Each row is a point on a landscape with many valleys, with its height.
A ball rolls from a point to the lowest of its 2 nearest points, and stops where none of them is lower. Distance is the straight distance between rows; heights are no part of it.
z321 height 60.6: 8  -19  -2  12  -2  0  3  -3  6  -2  4  19  1  2  -6  28  -8  -6  10  -1  13  -8  36  0  3  -4  -5  -9  -16  0  -18  15  -15  -5  -4  -15  25  9  -4  2  -10  18  -12  14  12  6  -3  -17  5  -5  -36  8  0  -24
z48 height 46.4: -2  5  -7  -13  -9  0  -4  19  -10  -28  5  3  13  5  4  -19  -4  -17  -7  5  28  -9  -7  16  18  14  -23  -8  4  11  3  -12  -14  2  5  24  4  9  3  -4  -6  28  14  23  -19  -1  -12  -21  6  1  2  12  12  -4
z449 height 67.5: 1  9  14  -28  4  10  -8  6  -11  6  -5  -28  8  -13  8  -3  26  9  -16  -6  -21  3  -26  -26  15  17  -11  7  15  6  8  -14  25  -6  8  -4  -18  13  -13  0  19  -1  -6  -19  -24  7  22  -6  3  10  50  -4  18  2
z474 height 36.5: 14  14  -15  -10  1  3  -12  -11  -2  -8  3  -5  20  -3  20  -1  4  19  2  5  6  11  -12  23  -12  30  9  -8  30  10  22  18  12  -20  5  5  -5  9  -4  5  13  -5  -10  -13  -12  -2  2  6  10  10  -22  5  -27  -10
z928 height 78.2: 4  -6  3  7  11  -3  8  -6  15  1  13  5  -25  16  -18  11  -4  -24  4  -7  -19  14  18  -22  -22  -45  8  -1  -31  -1  -24  -1  -4  19  -3  -16  10  -16  18  5  -21  9  32  23  13  0  -2  -8  23  -10  -5  -3  -9  10
z341 height 19.2: 1  -10  12  6  -6  -4  28  -5  -13  8  -12  5  3  -4  14  1  -22  12  4  2  21  -18  11  11  24  27  13  14  5  -8  14  -8  -6  -9  -14  -2  2  1  6  -23  7  -22  -24  -10  -1  -8  -1  1  -24  -6  9  -14  -13  -13
z89 height 81.7: 5  -12  -9  12  9  -19  24  -17  -2  12  1  15  -7  8  -10  -4  -15  8  8  -6  5  0  -6  21  -19  -4  22  7  -22  -5  1  2  12  13  -1  7  -13  -10  17  -10  -18  -13  4  -12  10  6  -1  11  4  -6  -21  -11  -19  2
z416 height 68.9: -7  21  10  -4  -10  -9  -8  1  -4  4  -15  16  5  10  -13  9  1  15  3  -1  3  13  -20  17  -1  5  17  18  -1  28  15  9  11  -11  -1  26  5  -3  7  -13  2  -5  -12  -4  -5  -10  -3  13  -30  2  -16  6  -25  4
z912 height 59.5: 7  -13  -11  7  -5  -17  -18  0  -16  -22  8  4  -7  -10  0  -4  11  -23  -10  2  -9  0  -7  3  -2  15  0  -2  -2  -1  3  3  9  -3  -11  12  -2  13  15  -2  -23  24  -6  6  -9  9  20  -8  24  -1  -7  2  -9  21
z554 height 68.6: 9  13  -35  0  -4  -4  -14  12  -25  1  -4  3  24  8  -3  -31  7  -1  -30  -13  9  12  -23  21  -8  -4  -6  -14  22  16  10  -4  7  -24  12  13  2  -10  16  -6  -34  13  12  20  -31  -9  10  -14  29  5  -5  10  -3  16
z349 height 33.9: -11  -13  6  -7  -11  11  2  12  -3  9  -9  12  13  17  -23  17  10  -7  6  4  -9  -2  8  -12  14  -3  0  3  -27  11  -1  -5  -21  1  -4  2  6  -1  -7  -15  -15  2  -10  4  -7  -5  -5  -14  -22  5  -12  10  2  -1
z786 height 35.2: -20  -29  8  1  4  -2  27  6  -1  -22  22  2  -39  -22  -3  -4  -15  -14  14  11  11  -22  7  -1  13  -6  -18  3  0  -19  -8  -16  -3  33  -17  -3  -18  2  -22  -9  -1  1  6  -5  23  17  3  1  1  -18  20  -26  17  4
z63 height 71.7: 0  -6  0  -6  -8  14  -10  -4  17  3  6  9  18  -2  -5  -2  23  10  15  7  -14  -8  -14  -15  12  23  3  -24  -3  11  2  -2  -4  -6  17  4  -18  -3  -30  4  12  7  -8  -21  -15  2  -11  4  -2  16  -5  11  17  20
z67 height 41.9: 0  19  16  -6  -4  -7  9  17  4  -29  10  -15  -13  0  1  -9  -5  -12  10  10  14  -5  -17  18  12  9  -6  8  10  5  5  -3  -10  -1  0  45  -6  18  12  -8  -4  22  -1  13  3  -2  -2  -11  -13  -13  -1  19  0  -2
z252 height 56.2: 4  1  1  6  -4  -14  -23  7  -18  -15  16  -22  -15  -14  11  -23  22  -2  -7  4  -5  2  -23  -2  -8  8  -2  -12  15  4  4  12  16  0  0  5  -14  27  3  -3  -11  5  -9  -4  2  27  24  -11  26  -8  4  -6  6  14
z243 height 27.5: 2  7  -3  15  -8  -3  9  6  16  18  -9  8  8  15  1  -1  -18  4  19  -1  17  12  24  1  -4  -16  4  -4  -19  -1  -27  16  -28  -13  18  9  34  8  9  -9  -2  -8  -5  25  8  -12  -1  -5  -23  -8  -18  26  -1  -37
z864 height 52.8: 9  -3  4  3  -4  -2  0  -3  -6  -4  8  -11  -14  -11  5  -20  12  14  -6  8  -19  3  -32  3  -1  25  10  -11  8  -10  13  5  23  1  -2  7  -33  32  -3  -13  0  6  -22  -32  -4  13  16  0  8  -14  16  -6  -4  10
z801 height 36.1: 3  9  10  -5  9  -15  18  13  6  -25  17  -20  -36  -2  4  -10  -1  -28  -2  0  1  -3  -17  6  4  -8  -20  2  4  -7  -2  -12  3  18  -8  25  -11  18  15  -4  -14  27  15  10  12  7  5  -17  7  -21  9  3  13  2
z837 height 62.9: 0  -22  -3  7  -8  7  -3  -6  6  -12  6  25  13  -5  0  28  -1  -4  8  0  2  -6  22  1  3  5  -3  -15  -11  -1  -14  13  -10  2  -9  -15  10  -22  -23  15  -4  4  5  10  2  5  -20  -2  13  16  -31  0  7  -1
z109 height 16.4: 4  13  3  -11  11  -1  -26  -19  10  5  19  -4  12  -19  10  9  7  -26  -22  15  -3  5  -37  20  -30  7  0  14  9  1  14  -10  35  14  -15  19  -25  -2  -1  21  27  42  4  -29  6  -13  7  19  -2  7  18  8  7  11
z279 height 27.4: -9  -24  9  1  -8  2  16  17  -9  -15  20  -3  -30  2  -8  4  -3  -13  12  7  -6  -26  22  -14  25  2  -7  3  -11  -8  -15  -4  -12  18  -10  -2  -5  21  -14  -30  -11  -3  -19  9  19  21  8  -21  7  -21  5  -15  21  0
z125 height 30.7: -9  -1  5  -2  -6  4  7  15  18  33  -16  14  15  22  -23  7  -2  7  22  -5  -4  6  8  -13  7  -18  5  -2  -29  6  -16  2  -31  -2  9  3  15  -4  -1  -22  -13  -12  -13  16  -2  -27  -10  3  -39  0  -6  14  2  -17
z857 height 70.5: 9  10  -25  13  1  -3  -6  -3  -16  -3  10  12  8  -7  -2  -21  7  -7  -13  -12  7  19  -35  15  -25  -7  -3  -19  11  4  8  5  15  -2  6  22  -20  -23  9  -10  -30  22  21  -5  -25  5  6  8  40  17  -4  -4  7  21
z453 height 32.1: 3  -7  -2  -1  21  -8  10  6  10  -12  21  -13  -30  -3  -6  -1  -4  -32  -20  4  -7  8  -17  1  -22  -21  -13  8  -1  -11  5  -10  15  24  -9  11  -21  3  28  19  -29  28  31  -5  13  2  5  -3  16  -9  11  5  6  13
z742 height 68.3: 13  -1  -14  -3  -13  -7  -24  -7  14  -19  13  23  23  -10  11  9  4  -22  5  5  8  -1  -7  21  3  9  -10  -16  7  13  0  9  3  2  -3  12  8  -23  -16  19  2  41  5  12  -7  19  -11  14  10  11  -22  15  -2  1
z2 height 23.7: -13  18  -9  6  8  -6  -8  -2  -23  7  -20  0  -1  -16  34  5  -19  15  -10  -13  11  4  32  14  8  11  -7  2  23  0  3  18  -11  -21  -2  -16  23  2  -7  15  39  -19  7  -8  7  8  5  22  0  23  -7  -13  5  -30
z952 height 29.0: -23  16  -9  9  9  1  -26  16  -19  4  -20  -14  -2  0  28  -4  -6  26  -8  -12  13  7  22  -11  18  10  -10  -9  17  21  -9  13  -26  -24  19  -9  20  5  -11  4  31  -28  -3  2  5  20  -3  16  10  26  5  -11  33  -19
z834 height 76.8: -3  14  -1  -8  8  8  1  9  11  2  9  12  -11  21  -20  21  10  -10  12  1  -34  21  9  -16  -1  -40  1  -3  -17  16  -17  -3  -17  10  3  -5  7  -21  -5  7  0  1  29  20  7  2  -18  -1  3  12  -2  10  -2  18
z687 height 66.9: 22  -1  -26  3  -2  -5  -7  -3  -25  -8  -7  6  22  3  -2  -31  -2  6  -21  5  16  7  -5  22  -14  17  -2  -16  4  -13  5  14  13  -25  4  9  2  23  21  -23  -23  5  4  22  -32  -13  10  -15  20  5  -18  4  -11  11
z272 height 67.1: -6  -2  20  2  -6  -14  -9  0  -17  -7  -1  12  -8  4  -8  22  -3  -9  0  -6  4  1  -3  12  22  0  10  19  1  17  5  1  1  0  -19  20  14  6  11  -15  -17  16  -14  2  16  7  5  0  -18  -5  -13  9  -15  -6
z367 height 63.1: 3  -12  -13  35  -6  7  4  0  -14  -3  -4  -2  7  2  1  -27  -14  10  -8  6  14  -8  28  -6  -1  23  4  -17  -16  -22  -2  13  -6  -21  2  -14  15  27  7  -19  -10  -18  -17  14  -4  17  18  -16  16  12  -23  -17  10  -16
z792 height 56.8: 3  -16  -4  -7  -2  13  20  13  23  0  1  11  3  9  -15  0  -9  -23  5  4  2  -14  32  -11  -12  -11  -15  -2  -25  -20  -20  -5  -23  5  -8  -9  26  10  9  0  -13  25  18  34  -8  -30  -12  -29  -3  -20  -18  15  5  -9
z717 height 26.0: 12  -13  5  2  -9  4  7  -20  -10  13  -3  4  9  -2  12  8  -7  17  12  11  -6  -12  4  9  8  34  19  5  19  -17  16  5  15  -4  -13  -20  -12  20  -7  -7  18  -10  -40  -30  6  -5  5  3  -6  -15  4  -9  -31  -8
z523 height 32.7: -13  2  10  0  5  11  6  -13  5  16  -7  7  -2  -11  -7  10  -4  7  0  0  -7  -3  3  0  -8  -9  6  11  10  -16  9  -11  15  2  -3  -20  -12  -26  -10  20  14  -22  3  -20  3  -8  -3  20  -1  0  7  -15  -6  9
z614 height 70.6: -5  36  8  -5  0  -14  -24  -14  -18  17  -23  -4  8  6  -4  15  12  13  -5  -15  -26  18  -23  -2  4  -13  25  25  12  33  19  12  25  -15  8  7  -1  9  8  0  14  -14  -28  -12  -2  -8  7  22  -18  11  6  13  -25  7
z714 height 42.1: -15  12  13  3  10  13  -6  3  4  13  -11  -18  -13  -4  5  23  8  22  1  -1  -9  -12  19  -31  15  1  0  7  8  4  -9  3  -12  -1  10  -41  -3  -20  -35  -3  44  -29  7  -5  15  13  -13  16  -10  4  26  -8  24  -1
z573 height 34.2: 2  19  13  -16  19  -13  -21  -1  17  -17  20  -19  -14  -2  1  27  16  -29  -11  1  -14  21  -1  0  -13  -23  -14  3  16  23  -9  9  8  20  6  -3  10  -10  -1  35  10  29  23  2  15  11  0  12  10  3  4  14  4  4
z9 height 38.6: -14  28  4  -5  10  3  -14  -11  7  25  -21  -23  -2  -12  20  14  8  20  5  -11  -14  -4  8  -14  -7  10  -1  14  34  11  7  13  17  -5  15  -37  -3  -13  -26  8  39  -30  3  -27  9  14  4  24  8  7  28  -11  8  -5
z812 height 74.3: 9  14  7  -9  4  7  -12  -13  4  20  -7  -12  3  -4  -11  2  18  13  3  -3  -22  3  -36  -13  8  4  19  3  14  8  18  -4  31  9  16  0  -24  -1  -24  2  31  0  -7  -46  -2  19  2  30  -7  3  21  -6  3  10
z380 height 33.1: -17  -13  8  -4  -5  21  -6  -5  -2  -8  12  9  -10  -37  -1  -8  0  -22  -6  12  -1  -13  -13  -15  2  18  -16  -7  2  -23  -1  -16  13  10  -23  -9  -29  -13  -16  9  8  10  23  -10  -2  8  8  4  18  10  17  -24  25  25
z592 height 17.5: -20  10  18  -6  -11  -2  -1  12  -21  -23  17  -17  -18  6  -5  -4  1  -20  12  7  3  -18  4  -14  35  5  -15  5  3  5  1  -11  -22  9  6  23  -5  32  -10  -13  6  2  -18  16  6  24  -3  -25  7  -22  -4  4  25  -18
z392 height 22.8: -2  12  16  15  5  1  -1  5  -11  20  -22  -27  -4  15  14  3  4  24  -3  2  -8  4  16  -26  14  -20  5  6  0  -6  5  -5  -13  -25  15  -25  4  -5  5  -4  13  -48  -26  -2  2  4  3  2  -16  11  45  -7  -2  -16
z669 height 48.1: 5  10  -8  0  5  -7  -4  -8  7  -13  6  2  0  -18  13  -12  -2  -9  0  7  18  4  -36  14  -11  23  1  -5  16  12  2  2  14  13  0  34  -23  -19  -7  6  9  25  21  -14  5  21  -5  18  12  13  7  -12  12  13
z405 height 74.4: 9  -8  -5  -2  -8  -1  -3  2  11  -4  -9  23  12  9  -15  -10  1  -12  11  -13  -6  3  -16  5  -15  -5  4  -18  -21  2  -6  6  -11  -7  8  20  7  -2  11  -7  -26  19  17  21  -15  -5  -9  -9  10  3  -25  20  2  10
z843 height 34.3: -1  7  -22  -10  -15  8  -9  17  0  -16  -23  33  35  12  -10  -4  -10  7  5  -3  24  1  4  22  7  10  -24  -9  -4  16  2  11  -15  -3  8  20  15  11  0  -9  -10  -6  17  20  -21  -20  -17  3  -27  20  -13  21  -10  -15
z508 height 51.7: 27  -22  -12  9  2  -12  37  -1  16  0  3  -8  -6  8  4  -24  -26  1  6  6  29  -10  15  10  -16  -6  -3  -2  -5  -34  -14  -5  1  5  4  -5  16  11  26  -5  -11  -7  17  25  5  -15  -5  -22  -13  -33  -6  11  0  -25
z394 height 41.4: -18  -5  4  -4  3  10  -2  10  -11  -2  5  4  -13  -31  -3  -19  9  -17  -12  -4  6  3  -45  -3  -5  17  -7  -1  4  7  1  -20  10  12  -11  27  -27  -17  -19  -8  0  11  26  -17  -3  22  8  16  13  19  24  -30  29  24
z96 height 38.1: -7  -19  2  -9  -12  7  -4  18  -4  -8  6  18  17  3  -25  -1  12  -31  8  16  -1  -16  -2  -4  11  17  -14  -8  -23  -1  0  -14  -22  -7  -10  12  6  23  -3  -14  -19  25  -12  22  -13  0  4  -33  1  -19  -13  13  11  0
z638 height 48.7: 11  -4  -9  2  9  -3  24  -3  29  6  10  -5  -2  6  1  5  -17  7  2  -1  12  1  17  14  -24  -27  -3  -1  -8  -23  -14  -4  -9  4  -1  -11  11  -19  19  21  -7  -13  18  11  7  -18  -18  -2  -2  -19  -6  9  -8  -8
z300 height 16.5: -8  -4  15  5  1  -2  14  9  -9  13  4  -33  -19  16  -4  -4  2  18  -5  4  -7  -6  13  -19  16  -25  3  7  -6  -13  1  -11  -13  -6  6  -21  4  5  14  -7  -13  -29  -21  8  8  -8  0  -15  -21  -10  34  -8  1  -2
z859 height 59.2: 4  -21  -18  8  -11  20  3  -3  6  4  -7  21  23  7  -19  -16  5  -3  -5  -7  -11  0  31  -13  -24  -9  -5  -1  -34  -25  -13  10  -10  -12  -2  -20  7  6  9  4  -21  2  4  14  -22  -34  2  -14  -2  10  -24  1  -8  2
z315 height 41.1: 15  19  -17  -12  -7  -5  -29  2  -9  -19  7  -7  29  -2  13  -12  3  -2  -16  8  23  9  -25  33  0  26  -10  -6  24  19  12  12  11  -17  3  25  9  4  6  -1  6  16  2  14  -22  -13  -4  2  -2  5  -9  16  -18  -9
z664 height 69.8: -6  5  -2  -9  -4  16  -18  5  -5  4  0  -1  10  -7  -2  -10  30  5  -11  -8  -19  -5  -40  -24  15  20  5  -10  -1  23  5  -14  5  -2  11  13  -16  2  -10  -4  9  4  -5  -27  -26  5  13  9  8  23  16  1  22  27
z18 height 38.4: -10  0  6  -2  10  1  5  -18  5  32  -8  4  -10  3  -14  18  5  15  7  -3  -1  1  2  -8  13  -19  17  20  -5  4  5  -14  -2  15  2  -21  3  -44  -27  -3  20  -36  2  -9  7  9  -17  25  -26  -1  26  -19  5  16
z423 height 10.9: -4  7  8  -13  -1  3  18  5  -2  -6  -19  -9  -4  -7  13  -23  -14  20  -2  -3  19  -13  -9  1  19  31  3  5  21  3  17  -8  2  -8  -2  12  -10  -1  -2  -6  18  -24  -10  -23  -11  -5  4  3  -10  8  19  -18  0  -8
z440 height 38.2: -16  5  12  -7  4  17  -18  12  -5  5  -16  -4  -10  13  -5  16  12  12  -1  -3  -14  2  16  -25  12  -7  7  9  -4  18  -8  4  -23  -7  2  -16  9  -10  -17  -4  12  -22  5  4  0  6  -13  4  -2  25  8  -5  10  10
z231 height 23.3: -9  7  6  16  1  3  11  16  -4  10  -9  -19  -11  10  -1  -6  -9  13  -1  -1  12  3  26  -13  6  -24  5  -4  -16  -12  -16  -3  -31  -18  13  1  27  9  19  0  -2  -15  -13  26  7  -16  3  -10  -14  -1  0  11  9  -18
z267 height 42.4: -4  13  0  -8  -9  -2  -9  9  -10  -19  -9  0  17  0  9  -1  -3  6  -5  8  24  -12  11  10  22  19  -12  -6  13  8  1  -1  -18  -17  7  10  11  8  -2  7  12  3  -4  9  -11  -3  -11  -16  1  13  -6  5  9  -10
z257 height 49.6: 31  -9  -10  11  4  -8  17  -16  3  18  10  -21  -18  6  -7  -25  2  32  11  14  -16  12  -26  3  -9  11  25  -15  3  -17  2  2  22  0  7  -3  -28  34  11  -20  -3  -16  -37  -21  5  12  11  2  7  -29  9  1  -13  4
z513 height 46.9: 21  -8  2  15  6  -13  15  -18  9  22  3  -14  -12  16  -5  -9  2  31  26  0  -5  12  -6  6  2  7  31  -2  -11  -2  -4  1  16  -3  4  0  -7  11  14  -38  -13  -21  -33  -5  13  -1  2  -1  -20  -32  -2  4  -23  -11
z93 height 33.3: -9  17  7  2  -2  -2  -30  -10  -12  9  -33  -10  4  -7  16  11  0  16  -1  -20  -10  -1  -1  -12  12  29  3  18  27  27  11  6  13  -24  2  -9  4  -8  -14  -4  34  -17  -14  -18  -5  15  9  20  -4  16  6  0  -2  -8
z633 height 23.0: -8  -15  8  -12  14  10  7  1  4  -16  18  4  -23  -10  -8  23  1  -37  -8  7  -15  -3  7  -4  1  -19  -14  15  -15  -9  -8  -19  -2  28  -22  -3  -5  -7  4  13  -9  23  26  7  18  0  -5  -4  11  -3  18  -5  -4  17
z710 height 44.7: 18  -6  -9  11  1  -12  30  -9  15  32  8  -6  11  23  5  -12  -6  26  30  0  23  3  1  4  -7  -5  20  -3  -6  -2  -5  -3  -9  1  12  -5  9  -4  12  -21  -5  -27  -17  7  7  -6  -3  3  -32  -23  -7  0  -5  -21
z360 height 65.0: 6  2  19  1  -12  -8  -24  -14  -13  -7  5  0  0  -3  -8  20  8  -4  0  8  -17  2  8  3  2  1  12  15  9  7  8  12  23  -14  -18  -4  14  19  12  10  -12  11  -38  -4  0  -15  9  -10  -17  -12  -12  17  -36  -6
z636 height 40.4: -6  17  -6  -4  9  7  -14  10  3  -14  10  -4  -12  -3  10  13  8  -4  -20  -6  -7  17  10  -15  -18  -24  -15  -4  9  3  -11  9  -4  6  -1  -18  11  -17  0  37  7  10  33  6  1  0  -7  0  31  13  -4  -3  2  14
z662 height 31.2: 13  6  0  2  4  0  -2  -19  -5  9  9  -20  5  -6  19  4  4  28  22  7  -11  5  -3  21  -20  32  22  -3  35  -14  27  12  20  -16  7  -11  -3  23  -9  -6  18  -17  -37  -23  18  7  5  12  14  -6  -2  -5  -36  -10
z363 height 45.1: 4  20  -14  2  10  7  11  -2  19  -10  -6  14  -5  9  7  6  -8  7  -4  -9  6  13  21  3  -28  -32  -18  -19  -4  -17  -17  10  -16  5  7  -4  12  -36  7  31  1  5  41  12  7  -18  -26  0  23  10  -14  2  3  2
z334 height 31.1: 8  5  -13  7  -10  -1  14  11  10  -9  -20  23  14  21  0  -12  -22  11  9  -7  27  4  9  23  -2  2  -3  -15  -15  -2  -6  20  -13  3  12  19  27  10  10  -18  -3  0  13  23  -7  -2  -21  -4  -11  12  -30  23  -1  -30
z44 height 8.1: -4  -8  8  6  1  0  14  5  -3  -2  4  -29  -14  -6  24  -3  1  14  -5  6  3  -3  21  -7  -11  -15  -3  -3  8  -16  3  8  -5  -2  3  -30  7  5  13  13  1  -26  -4  -8  16  -5  1  -6  -2  -11  12  -12  3  -10
z737 height 60.9: -6  -5  -8  -6  -13  15  1  4  1  6  -2  17  17  6  -24  11  23  -14  -5  -7  -33  5  18  -27  -18  -24  0  2  -30  -7  -10  -7  -12  -1  -9  -16  12  8  15  5  -21  11  2  15  -11  -46  5  -10  -5  -3  -12  10  -17  20
z10 height 58.6: 9  -21  11  -4  -2  -3  3  6  19  2  -3  30  9  4  -17  28  -10  -36  16  -4  -2  -5  30  -3  -14  -13  -14  -10  -30  -2  -13  3  -11  0  -8  -9  31  17  0  -3  -29  29  2  31  -1  -16  0  -24  -5  -25  -29  17  -5  -28
z618 height 79.6: 7  -17  -6  17  10  -25  11  -11  8  -3  7  -2  -27  7  -3  9  -18  -11  -2  -11  -5  16  25  9  -19  -28  9  7  -17  1  -13  14  6  15  -3  -11  19  -5  18  12  -24  4  5  10  27  12  12  12  14  -17  -20  -3  -15  -9
z932 height 62.6: -11  -5  2  -2  -13  -12  -29  4  -29  -21  9  3  4  -6  0  11  -1  -24  -16  -4  -9  1  12  -3  6  0  -10  26  4  10  6  -1  4  -10  -29  -9  22  16  20  20  -18  28  -11  16  -3  -9  19  -12  5  -2  -15  3  -24  4
z278 height 28.3: -6  -8  4  1  10  -1  30  13  20  -1  24  -9  -24  -16  1  -13  -8  -3  2  15  18  -13  -19  8  -8  -15  -8  0  11  -16  4  -13  12  30  0  12  -31  -18  -7  0  5  -5  16  -16  20  9  -11  5  -10  -19  33  -17  12  5
z148 height 72.7: 5  -9  -18  5  3  4  14  -2  0  -10  -4  20  1  0  -9  -16  -5  7  -1  -10  9  5  -16  8  -10  -4  -4  -23  -9  2  -2  -3  -4  6  9  21  -8  -22  4  0  -19  0  27  9  -6  16  -8  5  28  17  -17  -9  12  16
z53 height 27.7: -4  17  15  7  4  4  -14  -1  -18  13  -28  -20  4  7  10  -3  1  30  1  -7  -12  1  -2  -24  25  8  13  8  8  15  15  4  -11  -28  15  -4  -4  10  3  -17  17  -36  -35  -17  -4  9  11  3  -6  11  25  -8  -2  -11
z851 height 28.2: -14  8  6  -8  0  -11  12  23  -14  -20  -1  -6  -46  4  1  -12  -10  -9  -1  -5  9  0  4  -8  22  -22  -10  5  -7  -2  -3  -15  -23  23  1  23  9  19  9  -11  -10  4  14  18  15  24  -3  -18  16  -13  -5  0  24  -4
z611 height 83.2: -5  -23  -7  10  3  -11  23  -4  -8  -3  -2  17  -19  -15  -14  -8  -25  -3  1  4  -1  -6  -12  9  2  13  6  14  -12  -11  4  -5  16  17  -11  17  -30  -3  6  -14  -8  -1  5  -13  10  15  5  11  1  -3  1  -23  -2  22
z60 height 72.3: -4  14  12  -3  11  -3  -13  -14  -12  18  -17  10  9  5  -16  15  5  18  5  -9  -27  4  -23  -13  13  -2  31  17  -1  22  19  -6  21  5  9  -5  -9  -10  -16  -10  25  -17  -14  -27  -6  6  3  30  -15  14  10  -1  -6  18
z366 height 65.2: -11  16  20  -20  -1  4  -17  11  -12  7  -6  -31  11  5  10  7  15  8  -16  -6  -28  8  5  -23  18  -5  -10  10  15  1  3  -10  9  -20  8  -12  -4  12  8  16  13  -10  -7  -18  -16  -20  7  -9  -13  3  31  6  -5  1
z689 height 42.2: 2  -11  2  1  2  -4  23  -7  16  29  11  -1  3  20  4  20  0  22  23  -6  17  -3  11  -5  11  -9  12  8  -6  5  -14  -4  -14  15  -4  -16  6  -30  -12  -8  8  -30  -12  -4  20  7  -11  16  -40  -20  9  -4  3  -11
z956 height 54.1: 8  12  -9  3  7  5  -9  -25  15  5  3  18  16  -15  1  7  -7  2  6  5  8  -2  -32  25  -23  6  17  -1  12  5  19  -1  26  11  3  28  -26  -27  -15  14  26  19  5  -26  8  9  -7  36  1  14  -11  1  -5  7
z649 height 75.5: -6  8  -4  -7  -1  6  0  12  13  -3  -19  28  10  28  -23  12  1  -17  11  -14  -16  11  -5  -4  -5  -28  -9  -2  -21  10  -9  -2  -28  8  3  18  25  -15  15  -7  -27  15  33  31  -5  -10  -18  -6  10  6  -16  16  6  5
z388 height 20.8: 3  1  5  -6  9  -10  29  0  9  8  11  -20  -12  -3  12  -14  -3  14  -1  4  11  -7  -20  4  0  0  2  4  19  -15  14  -16  15  16  5  0  -24  0  1  -4  10  -22  -3  -28  2  4  -1  3  -14  -22  28  -19  3  -4
z480 height 26.8: 2  18  9  -10  6  -9  -36  -10  10  -9  14  -17  6  -9  15  17  23  -36  -8  1  -9  13  -18  11  -13  1  -3  12  23  24  2  3  23  18  -8  6  -5  -4  -4  31  19  40  9  -12  5  0  10  7  -11  7  11  21  -4  1
z635 height 63.0: -8  1  7  -11  -10  12  -10  6  -1  13  -6  -5  16  0  -10  14  28  0  -16  4  -41  9  11  -29  -3  -22  4  4  -7  -10  2  -7  1  -6  7  -24  -5  15  7  20  0  -5  -17  -4  -17  -28  6  -12  -8  -2  12  13  -13  18
z54 height 12.2: 4  -34  1  -4  9  1  21  -8  10  2  23  4  -14  -7  -3  26  -12  -27  0  4  -4  -11  24  -8  -3  -18  -5  16  -21  -22  -17  -1  2  27  -28  -24  -1  -10  0  10  -17  14  7  7  22  -6  1  -9  7  -28  10  -21  -15  14
z202 height 33.7: -22  19  -2  -6  10  -7  -18  21  -23  5  -20  -6  -13  8  10  -4  8  13  -12  -18  4  9  5  -19  8  -6  0  -3  15  31  -8  5  -22  -17  7  6  10  -3  -3  2  3  -13  10  1  0  18  7  6  23  26  2  -12  21  4
z644 height 73.9: 7  -1  12  -5  -5  6  -6  -15  18  12  -5  -2  19  -13  8  2  11  17  11  7  -9  -7  -14  -6  12  27  13  -1  19  0  18  -5  12  -3  9  -3  -19  -2  -31  6  34  0  -14  -41  -8  0  -6  14  -5  12  7  -1  3  -7
z173 height 80.7: 8  -18  -1  24  3  -22  15  -6  6  18  2  4  -14  16  -13  1  -15  -5  20  -15  7  9  7  10  -8  -18  32  9  -31  6  -23  1  1  22  1  5  13  -12  14  -19  -30  -9  7  11  20  7  7  2  -7  -16  -23  1  -6  -12
z584 height 65.1: 24  -12  -18  13  -4  4  17  -4  -2  -2  -12  -2  18  11  -11  -42  -15  13  -5  3  19  -7  10  9  0  22  -3  -18  -17  -16  -2  4  0  -20  1  0  -5  28  13  -32  -13  -11  -11  14  -23  -5  2  -20  2  4  -20  -2  4  -5
z811 height 20.2: 1  0  4  -6  -4  12  -13  -17  19  -5  23  -7  14  -27  16  -4  9  -26  -16  15  1  -8  -20  6  -13  10  -13  -3  7  -18  -4  -10  24  15  -8  1  -31  -7  -14  26  21  30  9  -20  -1  -8  5  9  3  5  21  -4  12  12
z934 height 16.8: -14  19  12  0  8  2  -2  3  -12  -1  -12  -25  -13  -7  35  -6  -1  11  -12  -4  13  -4  14  10  -2  8  -6  -1  30  -8  4  11  4  -20  0  -21  9  8  6  19  15  -18  0  -13  3  2  16  2  11  3  3  -9  1  -23
z174 height 65.6: 2  -4  -16  4  -10  1  -32  -9  -2  -13  11  23  22  -13  13  -1  16  -9  1  4  1  -9  4  9  -7  3  -5  -23  9  9  0  12  0  -9  7  -16  12  -30  -28  28  -2  15  9  12  -8  8  -1  4  33  25  -26  -1  2  22
z559 height 54.5: 6  -16  -6  -6  -4  13  28  12  17  -21  3  5  5  7  -7  -23  -18  -8  5  7  11  -20  16  10  -6  8  -20  -3  -14  -22  -2  -12  -7  7  -8  1  1  10  15  -4  -10  6  15  16  -4  -20  -9  -27  -7  -13  -6  14  10  4
z695 height 61.2: 1  -22  -20  15  -9  21  12  -4  2  3  -3  6  16  4  1  -15  -9  14  -12  2  6  -9  30  -2  3  7  -6  -12  -19  -20  -1  11  -24  -13  2  -25  6  -4  -7  2  -4  -21  -8  9  -10  -10  4  -11  0  26  -15  -6  7  -18
z64 height 24.0: 1  -11  12  4  14  1  11  -18  12  7  23  7  -6  -13  -4  24  -13  -12  -5  7  6  6  11  11  -16  -28  -1  18  5  -20  -2  -16  17  26  -11  -19  -8  -33  -5  35  -1  0  19  -4  27  1  -5  15  1  -22  13  -19  -12  9
z211 height 37.7: 3  -6  -8  -11  -22  5  -9  2  -5  -10  -17  29  35  -1  -1  -6  -1  6  1  14  19  -16  -7  19  19  24  -13  -6  10  8  13  2  -5  -11  -8  15  3  5  -14  -7  0  4  -14  1  -28  -18  -11  3  -26  15  -18  8  -13  1

Where does a ball stop that starts at each point below?
z714 | z44
z405 | z859
z912 | z54
z48 | z54
z9 | z44

Call two points neighbours if one is among the 2 nearest of the other. Go from one point of each pair to the other, from neighbour to neighbour, staying as low as possible. Name the highest point that can't be avoided.
z859 and z44 | z812
z592 and z54 | z801
z592 and z423 | z786
